Points, in no order, along strands that fork and pass close to each other.
In the rows, zero is written as 128.
Two points are linked if the straight distance between their rows is under 46.4. Some points are linked to none.
q_236: [110 126 115 189 117 117 131 135 158  83 121]
q_527: [156 109  94  99 106 107 152 121  96 127  75]
q_66: [150 127 153 102 155 126 134 200 151 174 156]
q_498: [127 114 135 107 120 130 133 150 142 122 121]
q_282: [ 98 137 126 181 109 120 156  70 127  66 146]
q_483: [136 134 147  72 124 164 111 149 125 153 170]
q_979: [100 122 139 190 148 111 113 161 177 100 115]
q_802: [122 115 164 101 139 129 118 166 160 150 121]
q_661: [147 140  94  99 140 169 122 139  98 124 193]
q_759: [134 125  70 141 133  98 178  81  98  88 109]
q_611: [174 115  92 121 115 124 137 177 106 173  88]
q_460: [132 145 137 133 123 171  71 123 123 128 193]
q_33: [147 131 145  93 145 144 133 189 147 164 169]
q_891: [116 107 173  81 109 117 124 133 154 143  91]
q_369: [112 124 152  93 104 124 137  98 137 111 114]
q_867: [137 126 113 205 164 113 110 190 138 155  86]
q_943: [103 131 174 123 147 148  96 161 166 141 147]
q_450: [100 141 146  96 119 123 147  20  92 123 141]
q_609: [111 125 145 106 103 116 151  74 120  98 113]
q_339: [105 135 111 188 111 119 151  96 136  61 139]
q_977: [164 106  90  94 114 118 151 141 102 137  96]
q_602: [ 98 143 160  95 108 127 129  28  98 119 137]
q_61: [112 139 176 116 113 160  67 110 141 137 160]
q_573: [110 144 173 124 107 154  66  91 139 123 154]
q_220: [174 123 104 148 143 119 136 204 129 181 116]
q_548: [156 129 142 148 176 106 129 209 146 180 123]
q_707: [108 131 180 129 171 129 103 182 166 147 144]
q_241: [150 117  92 105 130 138 146 154 117 112 142]
q_578: [162 107 130  88 118 116 135 173 129 169  91]
q_656: [125 116 151  93 125 136 121 156 149 140 124]
q_841: [145 111 108 105 122 131 142 154 126 118 127]
q_396: [140 119  78 147 118  98 171  90  97  93  97]
q_949: [102 140 177  89 100 138 114  52 115 120 134]
q_145: [ 95 132 132 179 111 108 170  57 118  73 140]
q_204: [114 127 122 142 123 140 122 139 146  97 144]
q_228: [158 115  81 120 106 106 156 111  96 123  73]
q_832: [150 134  77 103 142 158 144 143 102 106 181]
q_814: [127 128 129 181 128 111 109 152 137 165  48]
q_264: [149 119 113 162 136 114 119 179 134 164  82]
q_606: [154 104 121 109 122 117 134 174 132 155  97]
q_76: [ 98 131 138 101 119 112 172  32 100 109 126]
q_539: [142 149 104 118 134 173 101 129 104 121 200]
q_669: [125 114 117 131 103  92 173  77 106 102  89]
q_515: [124 119 179  96 150 130 118 181 160 168 130]
q_626: [143 145 122 122 128 171  84 132 107 134 202]
q_88: [106 154  74 140 155 130 156  43  99  97 169]
q_160: [168 127 129 146 164 106 130 212 137 190 119]
q_352: [123 122 126 200 161 105 109 179 156 129  96]
q_288: [110 114 179  77 108 130 119 128 152 136 107]
q_915: [ 99 143 177 117  96 138 101  59 127 110 142]
q_555: [133 102 158  88 106 110 127 143 140 156  68]
q_903: [138 121 154 146 177 109 120 202 156 164 132]
q_439: [154 122  77 111 139 144 148 156 108 105 159]
q_200: [145 136 102 205 156 123 112 193 124 175  80]
q_575: [105 124 175  85 104 136 120 105 144 126 120]
q_488: [110 127 113 196 112 113 146 112 150  64 127]
q_931: [148 130 100 179 131 125 117 180 123 179  71]
q_674: [152 116  73 143 106 106 160 110  95 114  80]
q_572: [112 125 132  93 115 112 166  60 108 101 115]
q_315: [115 133 164  94 114 161  92 120 133 135 156]
q_510: [111 142 142 133 116 158  96 112 137 105 162]
q_349: [115 122 133 194 163 111 113 180 169 119 110]
q_110: [154 103 138  95 115 112 126 167 124 187  66]
q_3: [130 130  55 131 152 102 185  67  98  96 123]
q_379: [106 158  90 149 144 136 137  38  96  93 172]
q_68: [115 149  99 164 125 157 118 115 127  77 179]
q_87: [112 140  65 124 154 108 184  48  99 102 140]
q_404: [102 145 140 132 110 141 121  70 120  93 153]
q_771: [148 109 123 133 122 113 124 172 139 160  80]
q_623: [117 144 141 138 119 165  79 123 136 118 182]
q_424: [174 109  86 100 112 122 144 157  97 155  86]
q_919: [174 117 108 135 132 120 133 192 120 186  97]
q_987: [138 120 168  98 159 116 128 195 158 180 134]
q_787: [105 156 120 160 128 138 122  34  96  95 172]
q_132: [120 126 174 139 180 116 113 193 162 156 134]
q_201: [103 125 134 195 132 115 120 145 175  89 116]
q_58: [126 136 155  79 117 162 102 132 127 141 164]
q_425: [151 134 130  88 138 149 133 181 134 151 178]
q_126: [103 153 130 153 115 139 127  51 108  87 163]
q_735: [108 146  75 125 151 120 168  48 101  98 151]
q_914: [146 106 149 103 108 103 121 147 134 173  51]
q_722: [106 144 142 140 108 150 108  94 133  96 158]
q_854: [101 144 175 132  99 149  82  76 134 114 149]

A fork is a point with three links, a tip a point with one. Leave the first point through the second and follow the links. Name the first fork or tip that comes.
q_61 / q_315: q_483
q_488 / q_339: q_145
q_548 / q_903: q_943
q_987 / q_66: q_425

Name the points in between on the shortest way along the links from the first point to the second, in order.
q_832 / q_510: q_661, q_539, q_626, q_460, q_623
q_498 / q_539: q_841, q_241, q_439, q_832, q_661
q_573 / q_572: q_854, q_915, q_949, q_602, q_450, q_76
q_349 / q_931: q_352, q_867, q_200
q_707 / q_919: q_132, q_903, q_548, q_160, q_220
q_483 / q_949: q_58, q_315, q_61, q_573, q_854, q_915
